Points, in no order, along strands that fork and pass close to each other.
In the rows, zero is written as 128.
Two points are linked if the straight distance between their rows is under 84.6.
matu: [125  86 157 111 109 109 157  95  91 117 130 117 148  91  89 122  81 190
 123 145 118 111 132  85 135 120]
Lud: [102  86 104 102  94  39 144 121 166 219 112 141 121  99 139 109 159 142
 133 131 161 127 164  92 143 164]
radom: [152 168 135 162 173 190  98 157 125  96 139 132 114 178 126 146 103  92
 108 101 116 141 112 183  90  93]
zolus: [119 112 211 136 123 170 150 103 105  55 127 117 153 142 116  97  72 191
 122 132 109 132 141 144 133 149]
papur: [ 93 167 151 159 124 153  92 153 178 120 105 164 103 193 148 108 147 101
 109  75  90 183 165 149 110 181]
Noze: [135  99 128 133 123 103 162 112 109 136 151 127 165  92 102 147  99 149
 144 172 152 109 124  91 146 132]
Zir: [144 134  96  89 130  73 134  84 115 153 104 113 128  89  88 193 109 139
  87 164 122  76  92  58 121  79]
Pefi: [113  81 116  87  95  49 161 101 132 186 114 138 131  88  97 133 106 166
 108 147 148 112 140  61 141 128]
vogo: [111 107 193 132 123 136 169  97 124  87 123 140 156 118  80 131  55 181
 108 161 123 122 147  97 138 146]
Bino: [118 117 135 110 128  90 143  95 125 138 114 137 134 107  76 171  86 159
  91 159 123  97 125  67 124 113]
Gisip: [ 85 142 129 149 141 110 147 131 194 144 112 195 129 148 110 167 118 110
 106 174 147 130 165 106 147 179]
sel: [111 183 140 171 166 173 125 160 183 113 134 178 123 186 122 158 118  59
 109 136 137 151 137 167 126 140]
kof: [131 136 145 141 109 170  88 157 110 107 144 118 114 163 163  76 152 124
 150  63  97 180 133 173 114 147]
Leva: [149 130  68 132 151 112 110 142 121 157 145 112 150 108 148 132 145 100
 153 159 156 116 116 136 133 112]
pezez: [150 137 149 142 152 120 149 100 108 107 146 116 165 113  69 190  76 145
 115 182 140  90 108  91 126 105]
Zaz: [153 145 131 155 145 189  86 186 103  98 161 115 116 174 148 113 126  71
 126  69 122 173 105 204 108 109]
Pedi: [129 143 142 155 113 190 120 184 129  96 157 127 127 168 151 100 146  65
 159  80 137 189 117 189 152 146]
Datuk: [152  95 125 109 115 120 125 113  56 122 152  87 144  86 128 111 125 185
 157 124 116  98 107 115 116  93]
Gebap: [134 125 132 154 111 195 167 167 115  90 171 104 154 131 145 103 148  90
 186 130 174 157  99 174 195 129]
gos: [140 172 116 166 182 168 142 143 154 105 153 146 152 153 108 177 103  60
 124 177 157 124 111 156 139 109]
vez: [131  91 148  98 106 109 137  90  82 119 120 104 133  91  99 126  98 198
 118 126 102 100 120  91 119 103]
fale: [ 85 122 190 149 101 141 146 123 162  95 109 166 133 152 130  91 114 153
 127 120 116 167 173 136 152 198]
Gozul: [ 85 126 167 150 123 126 164 124 180 118 115 185 134 138 101 139 108 133
 114 158 139 140 164 112 154 187]
luvo: [136 149  92 150 129 142  89 187 144 149 142 130 120 165 163 100 173  47
 141  75 134 189 129 172 118 152]
mulad: [160 139 170 149 159 187 124 110  81  60 151  93 146 141 109 138  81 157
 136 128 112 107 107 156 105  89]
Maf: [103  85 134 113 105  76 173 106 142 158 122 155 147 101  87 142  84 162
 112 169 146 123 148  69 149 148]
Terog: [151 101  69 104 108  73 109 136 125 210 139  94 143  89 175  88 184 120
 174 127 167 117 140 138 135 133]
mez: [103 135 176 153 138 154 145 121 155  92 123 165 134 144 113 132 103 138
 121 146 127 138 149 137 141 160]
Zutu: [ 91 109 114  85  95  66 123 108 145 177  79 144  83 108 134 113 170 154
 104  92 103 124 151  92 124 136]
tesol: [151 115 134 114 134 141 118 105  66 101 138  85 130 105 119 122 116 183
 135 118  95  97 105 122 101  82]
sozo: [151 135  75  86 124 105  89 128 101 157 103 100  75 106 162 111 191 126
 124  90  91 107  97 126  97  85]
kas: [141 152 147 157 162 138 158 114 136 104 144 140 165 130  77 191  80 118
 122 188 154  98 118 112 132 118]
kenas: [112 131 204 154 128 179 160 115 135  59 127 144 147 148 118 114  84 158
 126 143 124 143 149 148 151 161]
tegez: [119 139  92 146 130 116 124 154 168 159 135 148 139 141 157 121 166  74
 154 140 163 155 141 148 149 163]
buv: [155 160 118 160 171 185  90 183 119 105 155 126 115 173 136 136 122  58
 111  90 129 156 103 194 100  95]
kibob: [119 148 149 141 104 161  80 155 131 110 118 125 101 180 168  73 154 126
 127  49  81 187 152 159  97 160]
zuzo: [119 146 104 100 138 103 111 105 140 148  88 136  79 117 131 157 149 134
  85 120  96 101 120  98 102 101]
Fini: [115 160  99 135 148 122  88 142 157 149 106 148  90 158 142 135 163 102
 104 107 101 138 134 131  99 126]
Devob: [113 156 106 112 143 108 100 125 151 144  93 142  72 138 137 140 155 125
  94 108  90 115 126 118  97 119]
vede: [120 145  99 143 157 109 121 134 158 148 127 153 134 129 126 159 131 106
 121 166 144 114 131 117 129 133]
nomo: [ 99 157 149 138 103 145  84 145 157 122  97 138  88 182 161  87 161 130
 111  52  72 180 166 146  95 174]
Vepi: [144 153 155 160 161 189 117 134 117  85 145 130 128 164 122 137  99 120
 128 119 111 132 118 171 104 102]
depi: [101  90 104  89  97  39 148 106 157 202 102 152 116 101 116 129 131 153
 107 138 143 112 154  71 141 139]
lop: [161 124  47  96 132 102  83 138  96 172 120  86 105 100 169 112 187 120
 143 105 122 104  96 137 104  84]
gino: [114  74 123 100  84  53 156 118 143 207 124 125 129  89 136  89 149 164
 147 121 156 127 161  96 145 162]
Domo: [127 141  97 150 144 121 135 145 161 142 140 148 149 131 138 141 143  81
 153 168 169 134 135 140 148 148]
Tadep: [ 97 168  93 142 153 102  93 150 194 170  97 170  95 163 142 150 163  81
  97 128 119 138 148 121 107 151]
Rusa: [139  79 120 108  94  89 148 124  94 168 149 105 146  82 147  88 149 175
 171 121 150 117 135 115 140 138]
rora: [132 176 119 170 180 177 127 161 161 111 148 159 136 173 117 164 113  42
 117 150 154 140 118 171 131 118]
Tedo: [128 128 104  79 112 107 100 114 115 147  89 117  65 109 154 117 180 140
 108  83  81 109 113 119  95  99]
rez: [144 111  98 139 124 117 177 138 150 142 147 123 178  95 132 150 137  99
 167 200 210 117 126 121 182 143]
zibu: [ 87 163 112 152 158 105 115 142 204 160 106 192 108 163 122 163 137  85
  97 156 136 134 162 116 124 164]
Mubaz: [124 125  77 129 129  88 115 144 157 179 128 134 128 125 160 115 169  98
 154 139 156 134 146 130 135 152]
Zutef: [159  91 100  95 113  98 129 111  57 147 150  76 149  76 132 121 131 175
 155 128 123  85 100  96 117  85]
laz: [117 131 125  95 108 126  94 118 118 131  92 116  66 129 162  98 175 157
 108  66  71 128 130 130  89 121]
tobav: [118  88 152 130 108 104 183 112 137 137 136 151 162  97  92 141  88 163
 132 178 159 123 140  84 156 159]
bamak: [109 157 142 159 116 165 110 163 161 119 132 155 117 179 153 105 153  81
 137  83 117 188 148 165 130 174]
vidi: [ 92 118 120 114 102  82 117 121 155 174  96 144  93 129 142 105 170 149
 119  94 104 134 160 108 123 159]
rasuk: [112 108 166 113 100 144  98 117 100  96 110 105 105 144 155  62 142 194
 130  71  79 146 143 143 110 149]
Zosaz: [117 157 194 158 126 193 129 142 149  70 128 150 125 184 139 105 103 125
 125 103 117 164 149 173 137 159]
kosur: [139 110  78 127 114  82 123 144 154 197 139 112 145 111 170  98 182  99
 178 133 175 134 148 139 143 159]
lat: [127 109 168 121 110 157 110 116  87  91 133 110 126 136 150  76 123 185
 146  91  91 139 139 153 117 137]
visi: [167 112  84 115 138 101 123 117  75 143 157  87 161  83 125 144 127 142
 153 158 143  87  96 106 124  87]
senad: [142 114  97 139 122 139 178 150 144 137 152 109 176 102 145 130 152  84
 178 182 216 130 119 143 194 137]
timu: [137 112 186 127 125 175 128 107  79  62 138 100 142 132 128  97  93 194
 134 112 100 127 130 147 114 122]
Somo: [151 123 138 149 129 201 139 169  94  80 179 100 145 140 145 108 131  89
 172 115 149 158  94 187 161 112]
Rifef: [114 124 158  99  99 140  85 115 106 110  91 103  78 149 167  73 162 179
 113  57  62 140 140 141  94 137]
tedu: [129 155 168 159 146 196 128 140 131  77 147 140 130 170 130 122 105 114
 131 115 123 150 126 172 130 130]
ked: [143 105 136  79 112 109 131  85  81 118 106  95 114  90 101 144 112 182
 102 124  94  87 102  86 105  80]
Renon: [109 116 130  96 124  87 136  97 136 143  94 143 110 106  91 160 104 161
  83 139 107 101 133  73 120 113]
rogaz: [ 93 115 121  76 101  66 133  90 156 161  63 156  69 108 128 136 153 144
  78 106  93 115 143  84 119 126]
Donok: [132  98 185 124 118 132 161  92  95  87 135 119 166 106  73 135  58 189
 122 160 123 110 126  90 135 125]
kep: [134 167 142 166 173 162 159 130 152  98 151 149 159 144  97 183  94  86
 129 188 157 112 120 136 142 119]
geg: [ 98 106 120  71 103  64 144  86 143 158  78 150  93 100 101 146 122 162
  77 124 108 108 134  69 131 114]
Madir: [123 155  99 130 166 105 117 120 151 145 115 140 117 126 112 177 120 117
  99 160 123  96 126 105 108 109]
nozav: [153 147 188 161 155 202 136 114 104  54 147 109 141 163 116 129  73 146
 127 121 117 120 118 174 110 103]
rapob: [142 137 144 146 122 186  99 166 106  94 160 113 126 165 155  89 137 107
 153  72 114 178 120 188 121 133]
vub: [138 156  98 115 161  96 120 102 133 143 108 121 116 113  95 196 114 125
  89 164 118  78 106  86 106  83]
zet: [131  63 141 115  88  94 172 120 102 156 152 116 158  79 125  89 126 179
 170 138 155 123 140 108 153 150]
suz: [141 116 111 141 138 117 158 127 126 134 151 126 173  99 116 155 119 117
 158 189 179 109 121 109 158 131]
potet: [142 116 110 146 113 166 174 160 125 124 167 104 163 112 153 105 159  91
 192 149 194 145 106 163 195 135]
betun: [131 117 138  79 116 106 127  84 107 118  84 115  86  92 110 152 119 170
  78 116  86  87 106  90 102  83]
diri: [101 173 163 167 146 176 142 156 193 101 127 183 127 181 122 142 119  77
 119 133 143 165 147 154 153 165]
Guno: [ 94 144 212 153 115 177 135 123 159  71 112 154 127 180 137  89 103 145
 112 109 109 167 167 158 144 189]
penuz: [141 118 132 120 132  94 150  93 106 134 133 120 152 100  68 180  77 156
 107 179 136  88 108  63 126 103]
lupo: [148  96  87 108 112  83 121 132 104 184 144  98 141  86 164  91 168 144
 172 127 152 106 124 125 134 123]
zise: [163 136  77 139 160 146 114 155 107 128 164 103 164 115 144 135 136  77
 164 154 162 129 100 162 139 101]
zivi: [164 132  72 125 157 107 114 124 102 141 150  97 162  98 124 158 125 114
 149 174 153  93 101 117 122  88]
pez: [ 98 165 149 169 122 169 137 164 187 115 132 175 121 180 139 127 144  62
 137 115 140 182 151 158 155 181]
tonab: [137 142 109 153 117 162 103 194 128 129 156 120 130 165 167 102 162  49
 157  74 141 194 124 187 137 152]
Gike: [156 131 106 144 145 163 128 158 102 110 173 112 151 127 147 117 136  85
 168 133 151 144  97 178 145 108]
Nev: [150 110 119  80 112  86 136  82  82 139 112  97 128  81  90 167 110 164
  94 140 112  75  92  65 116  75]
zop: [159 131 158 136 148 166 123 106  74  79 149  85 139 124 107 139  96 179
 129 130  97  99 106 138  99  81]
Fodig: [135 136 114  66 125  94 126  86 128 138  72 133  66  91 126 168 146 131
  70 114  87  85 103  90 101  85]
Nak: [169 128  32 107 148 107  73 149  99 171 128  85 124 108 163 112 172  93
 146 121 139 117 103 148 105  83]

A fork is a point with three links. Follow the links from the first point to the second and name the forks in between, in order.
kas / luvo | rapob
vub / Devob | ked
Gike / kibob | Vepi > rapob
luvo / Leva | rapob > Vepi
Zutef / radom | Vepi

Follow the links from the first point to the second, and from the first to the third. Name the last point that the two ways share.
Guno / nomo / potet | Vepi
Fodig / Rusa / Donok | ked
Rusa / vogo / Fodig | ked
rora / tesol / Guno | Vepi

Name the points in between on the shortest way along the links from the first point to the second, in order.
Domo / zuzo | vede > Madir > vub > Zir > Nev > ked > betun > Fodig
Rifef / Gisip | rasuk > lat > timu > zolus > kenas > mez > Gozul
kep / kof | gos > rora > sel > diri > pez > bamak > papur > nomo > kibob
Vepi / Datuk | nozav > mulad > zop > tesol
rogaz / kep | geg > Renon > Bino > penuz > pezez > kas
zivi / kof | visi > Zutef > Datuk > tesol > zop > mulad > nozav > Vepi > radom > buv > Zaz > rapob
